Points, in no order, along strands that fork, close into loops and pass close to each other.
In the rows, 128 means zero.
Two points are linked if the straight distance between their rows is under 105. Some points are linked to none.
mezo: [ 94  78 152 158 124 118 105 172 137  76 128 129 179  96 180  88  85 178
 108 124 130 161 106 122  94 133 132 149]
lep: [143 105 153 145 134 217 115 139 140 157 143 121 150 132 128 106  82 116
  94  91 105 160  98  45 120  78 101 167]
Lud: [122 130  49  93 120 103 114  87 113 149 120 133  91 144 104 171 184  88
 169 141 167 119 155 154 171 175 121  99]
luf: [148 139 134 137 146  80 102 108 119 124 130 118  83 127 110 152 152 109
 167 152 173 100 162 155 156 142 164 116]
Rori: [157 145 127 108 138 162 181 101 145 190 150 112  91 130  94 152 122  85
 111 103  57  97 123  66 134  79  88 154]
dok: [152 146 160 102 142 103 149  65 126 117 144 102  90 112 114 139 159 139
 149 157 133 131 153 149 143 172 138 151]
lugik: [ 72 167  97 158 112  86 130 167  92 136 125 144 120 137 138 143  99 109
  93 127  83  60 145  91 129 100 147  54]
fupa: [110  61  37 126 142 116  96 101 110 152 122 117 113 123 117 213 167  92
 185 124 159  95 172  96 144 143  91 140]
pinos: [ 99  55 132 142 169 126 112 153 139  63 115 133 158 116 154 140 103 162
 148 138 144 158 140 174  96 146 153 152]
dur: [113 111  57 139 131 129  89 159 117 142 109 147 135 146 116 178 129  98
 138 122 154  95 137 126 134 101 144  98]
fev: [124 132  99 127  88 104  85 109 104 155 136 115 118 135 128 199 150 116
 114 140 149  81 169  85 154 151 115 107]
Mekem: [112  96  35 115 125 104 106  98 112 148 127 120 104 130 113 196 179  87
 168 137 151  87 167 107 162 163 102 104]
nezul: [144 114  46 107 128 157 162 108 148 169 116 136 115 141  78 181 169  88
 154 119 120 117 127 105 141 122  83 126]
Lipan: [ 63 166 103 137 125  89 161 147 108 124 134 131 115 123 140 129 101 113
  91 119  44  80 140  80 126 117 120  62]
tir: [136 170 140 111 105 124 132 128 114 155 130 126 113 135 116 135 139 124
 115 129 114 116 127 141 142 124 134 114]
rofik: [190 189 211  85 145  84 150  64 131 131 160  62  72 122 124 135 161 133
 133 163 108 104 169  86 168 138 122 155]
rofe: [172 141  68 102 127 172 186 124 154 179 111 144 127 156  74 141 169  86
 142 110 117 117 116 128 137  98 100 128]
mimo: [ 55 145 103 134 141  99 187 117 116 110 140 123 126 120 140 129  95 129
  93 126  38 110 152  75 110 127  94  97]
Sede: [119 141  95 111 117 154 165  86 134 153 145 109 109 132 104 180 134 105
 107 131  82 108 141  72 141 150  82 125]
sikez: [141 165  86 102 136 134 197  76 142 149 148 131  91 132  84 164 166  97
 142 139  72  99 144 105 148 148  89 108]
lepa: [189 184 187  82 159  89 169  58 134 127 149  83  68 117 109 130 183 139
 151 167 124 115 164 127 168 158 129 148]
mut: [121 148 101 120  91  78  97  86 111 135 145 101  92 130 130 199 156 117
 121 158 125  91 192  56 181 171 117  95]
rut: [ 65  92 124 173 133 122 133 173 147  80 129 147 175 107 178  62  74 162
  99 109 104 147 117  98 103 128 120 121]
balel: [145 153 148 128 141 152 176 101 138 178 148 120  82 131  94 144 130  81
 128 121  85  71 128  86 129  72 124 143]
Duz: [132 157 137 103  93 142 139 128 119 156 125 124 148 135 133 102 130 140
 104 120 107 157 114 126 143 141 115 120]
rafuv: [106 112 187 146 189  97 184 104 136  82 157 122  84  94 128 123 103 132
 155 161  81 105 150 126  98 117 136 156]
Datun: [136 135 210 121 129  80 112 105 131 101 141 105 100  87 148 108 136 162
 147 148 152 139 129 165 109 148 147 161]
nopu: [183 113 168 129 165 173 152 143 146 166 139 137  98 118  96 125 123  84
 154 109 115 100 106 146 112  44 134 178]
silu: [122  91 181 155 179 156 156 138 135 125 150 133 116 104 127 128  71 107
 130 128  76 108 118 102  97  61 138 176]
fumal: [120 123 178 132 136  77 119 138 120  80 123 131 122  97 140 108 121 155
 156 135 154 143 124 205 101 131 161 133]
Bulo: [185 116 125 151 154 164 103 191 132 142 109 168 126 146  92 114 125  89
 159 104 171 114  96 190 117  51 173 142]
beva: [ 50 131  64 136 104 124 149 137 133  92 118 126 173 142 156 114 105 153
  91 114  90 134 147  81 115 160  95  91]
Begel: [117  95  47 152 175 161 137 157 144  98 102 165 165 161 115 106 120 113
 159 115 154 132 125 159 111 120 162 104]
Doga: [117  77  76 122 145 148  96 122 128 112 112 128 161 136 116 175 139 137
 151 138 169 163 146 157 130 162 131 140]
Mufis: [108  81  97 125 127 146  75 145 117 117 114 128 176 143 147 168 120 156
 124 125 177 160 144 138 128 157 136 132]
tumul: [ 84 130 171 118 102  84 100 130 149 108 151  99 149  81 188  81 116 211
  86 164 112 157  78 129 110 190  69 131]
Loz: [134 101 150 155 127 208 121 154 125 145 142 143 185 132 143  66  77 135
 102  74 122 162  88  60 108  89 124 129]
zuge: [113 108 136 131  88 118  52 153 110 117 102 122 176 133 167 131 126 166
 105 118 179 175 132 163 120 162 140 135]
gemi: [205 131 162 115 152 164 153 128 153 162 130 152  96 136  74 115 163  93
 174 119 144 111 103 180 127  59 136 180]
Femop: [131 111 130  97 122 122 106 117 139  94 103 127 156 132 131 114 142 166
 134 138 166 186 119 200 111 184 133 135]
lagu: [129 102 152 138 155 129 152 159 159  68 120 154 161 119 154  42 112 156
 142 121 126 168 101 179  96 131 150 134]
vigi: [141 136 146 128  79 116  66 173 106 131 102 143 168 132 152  91 123 154
 110 113 178 172  93 179 127 128 150 116]
Memur: [126  83 100 118 147 125 109 101 138  97 124 133 132 121 126 155 139 149
 160 145 164 167 140 195 124 170 139 144]
kam: [143 154 180 142  67  81  54 147  83 155 122 108 125 122 155 156 120 135
 105 123 175 107 143 113 148 118 170 115]
pofos: [176 186 162 130 143 120 156 115 130 168 148 125  69 141  97 127 143  85
 145 126 104  65 140 105 148  68 146 128]
Saguf: [ 99 105 193 133 110 109 106 148 147 113 165  99 145  81 172  71  93 197
  88 148 108 166  81  92 104 138  72 152]
tufu: [ 55 110 142 178 140  78 135 176 139  81 134 138 143  93 173  83  71 160
  96 128  73 121 119 119 100 113 115 109]
fipod: [105  87 116 157 180 167 175 144 151  70 131 154 165 128 145  88  83 137
 142 110 100 144 116 128  93 109 145 137]
Voru: [ 98  88 177 142  95 130  93 155 136 104 143 112 172  92 176  88  81 182
  89 132 125 172  98  93 105 129  98 148]
viv: [103 114 180 122 195  94 205  78 149  80 161 119  87 100 121 113 127 145
 159 159  78 129 147 141 105 154 118 162]
pogob: [139 187  63 108 130 180 199 117 151 142 112 162 160 185 103  66 149 115
 124  97 106 147 100 131 136 138 121  90]
Tok: [ 76  74 141 152 130 107  99 134 121  81 134 116 140 108 161 153 105 155
 128 138 131 142 158 136  99 155 128 145]
Zagig: [160 149  94 134 126 183 138 162 138 161 104 159 143 159 106 110 126  94
 130 108 130 126 102 129 134  90 142 112]
tupab: [129 169 134 146  75  67  56 143  89 143 118 119 111 143 145 173 138 128
 108 136 177  92 158 118 163 133 174  81]
kar: [118 143 128  88 103 104 129 111 146  85 105 104 163 127 146  96 169 189
 123 140 153 199 111 197 118 221 104 124]
mosu: [146 177  97  97 119 110 171  87 129 152 135 122  77 138  92 153 176 100
 135 140 109  95 147 126 168 151 107  90]
zur: [118  92  66 150 163 135 109 162 120 124 103 155 131 144 104 157 123 104
 166 128 160 113 128 165 122 102 155 115]
mon: [156  99 188 123 123 170  91 129 124 138 134 109 139 107 135 156 118 130
 120 141 142 157 113 130 118 117 121 174]
paga: [ 84 112 156 172 111  93  89 183 102 118 122 139 130 101 173 123  78 137
 111 122 121 105 132 119 121  95 159 110]
tevo: [ 97 159  55 131 121 153 177 125 136 109  96 156 171 174 126  76 134 132
 116 104 115 153 122 127 130 155 125  79]
suzop: [120 182 140 117  79  73  97 141  91 118 115 142 111 144 137 101 144 127
 107 122 167 128 125 186 142 144 151  80]
zured: [ 88 129  63 153 121 115 119 155 109 143 118 132 136 144 123 174 112  96
 122 126 108  85 141 105 127  96 139  72]
tusu: [110 124 196 168  96  81  69 165  90 136 129 115 125  99 170 142  92 140
 110 126 149  99 145 107 124  96 170 130]
mov: [152 191 119 102  75  98  94 116  97 153 116 139 109 170 106 129 160 109
 115 132 185 129 121 182 154 149 150  89]
Rero: [ 99  64 104 160 186 138 145 154 140  81 121 150 150 122 134 132  90 133
 157 134 111 128 134 153  96 114 147 135]
pep: [127 170 144 125  83  95  88 176  99 120  99 147 137 139 144  61 133 133
 113 113 160 156  92 198 129 126 146  92]
fer: [208 128 145 122 135 177 121 154 137 164 117 150 117 141  83 122 158  99
 159 110 170 133  92 188 131  72 147 169]
Tuvi: [115 135  53 145 155 162 163 134 145 103 101 169 155 169 109  72 134 116
 145 114 134 147 119 163 115 139 149  92]
pib: [ 80 106 154 135 125  90 138 123 133  92 137 114 128  93 160 123 107 169
 116 150 106 137 133 131 108 165 112 143]
tuko: [102 124 134 139 139  91 128 157 134  73 105 149 150 118 154  72 121 160
 129 125 135 153 117 191 105 144 146 114]
vezok: [ 80 126 171 117 120  84 136 104 151  89 148  94 125  83 183  99 126 196
 103 168  95 156 110 134 105 198  71 154]
pimil: [167 175 163 121 114 124 122 108 119 166 138 121  89 130 112 136 151 111
 131 136 142  97 141 124 155 104 145 131]
Viki: [166 160  85 119 108 161 125 162 122 161  95 155 140 179 102 113 148  98
 120 106 153 134  96 167 149 104 134 109]
pel: [ 78 137  97 120 136 135 178  91 127 122 142 111 118 135 112 162 117 125
  96 141  45 116 151  70 124 150  79 116]
vavuv: [159  99 166 146 168 178 149 146 143 146 140 139 115 121 113 128  88  97
 137 113  98 107 103 118 102  46 132 176]
Laf: [162 113 122 127 129 209 133 136 144 165 123 125 156 141 118 130 110 116
 109  94 117 145  98  82 127  96 105 172]
subob: [104  83 173 169 209 127 169 132 134  94 161 127  91  99 128 143  82 104
 148 144  79  84 145 105  95  76 149 159]
Ludum: [157 167  97 113  90 140  92 145 110 165  99 146 136 173 108 129 159 110
 119 116 178 143 110 183 150 128 149 103]
fozer: [ 67 144 161 162 110  52 120 166 121 100 131 127 119  86 170  96  93 160
 107 139 105 102 125 127 114 121 137 102]
dumab: [105 110 113 102 156 136 172  79 141 104 141 124 130 125 117 152 140 144
 136 157 100 151 144 141 122 178  98 143]
Luter: [173 103 196 106 143 126 101  74 128 121 144  94 103  92 123 159 147 162
 155 158 182 162 144 153 120 173 133 185]
Topa: [158 166 141  99 100  78 104  77 121 141 140  84  89 128 126 176 167 126
 126 159 145 102 180  85 181 179 135 124]
Kud: [122  91 150 158 169 157 166 149 151  78 137 163 173 110 158  32  99 160
 133 101 112 165  94 132  92 123 140 135]
feri: [164 120 216 113 118 125 100  97 116 125 148 101 112 102 137 138 126 148
 131 150 163 160 131 138 116 148 144 185]
nipo: [153 141 180  80 131 114 135  71 138 121 137 106 102 108 112 142 170 154
 156 160 159 161 139 177 133 187 125 149]
Zovu: [159 164  83  99 135 190 196 110 151 159 122 143 132 158  98  95 154  96
 127 106  88 135  98 118 138 115 104 119]
Guret: [121  94  47 111 132 158 166  85 148 151 138 118 119 137  88 189 154  95
 137 135  97 115 151  73 143 148  56 137]
Diz: [138 155 100 135  82 102  65 146 104 176 121 124 114 146 130 193 154  98
 115 124 179  71 148  89 163 114 147  89]
bur: [186 170 180  99 116  91 116  82 122 149 145  77  85 124 134 165 145 130
 118 161 140  89 173  67 177 141 143 143]
faz: [163 119 119 154 158 183 127 183 143 138 110 167 146 157 121 101 115  99
 148 102 146 123  97 158 115  62 171 127]
reg: [174 124  84 143 120 208 133 166 141 184  98 149 161 160 109 131 121  94
 128  76 143 135  96  94 125  70 125 148]
zogu: [148 166  82 103 113  99 128  93 121 148 127 132  86 154  90 156 195  91
 153 145 167 102 139 156 172 158 131  89]
kal: [128 127 125 138  97 189 122 146 124 141 119 149 193 147 156  67 114 140
 107  84 142 172  99  93 127 122 140 116]
zekob: [120 138 107 123  93 176 129 133 127 146 118 133 184 150 140  97 111 147
  91  97 115 171 113  84 135 141 106 119]
lita: [177 103 218 119  96 183  57 141 101 171 143 101 139 113 134 147 108 140
 110 120 163 161  98 109 123 107 126 190]

A piece is all that can be reached along the links. How many separate loops has the piece of each point below (a circle has one, a figure eight two, a Y none), and how many tips (points with one link)?
fumal -> loops 1, tips 1
Rori -> loops 0, tips 3
Lipan -> loops 1, tips 1

A tip is a point with one link. Name the tips that can be reached along the links from each point below, in the order of the rows.
nopu -> Rori, viv, kar
nipo -> lita
Tuvi -> fupa
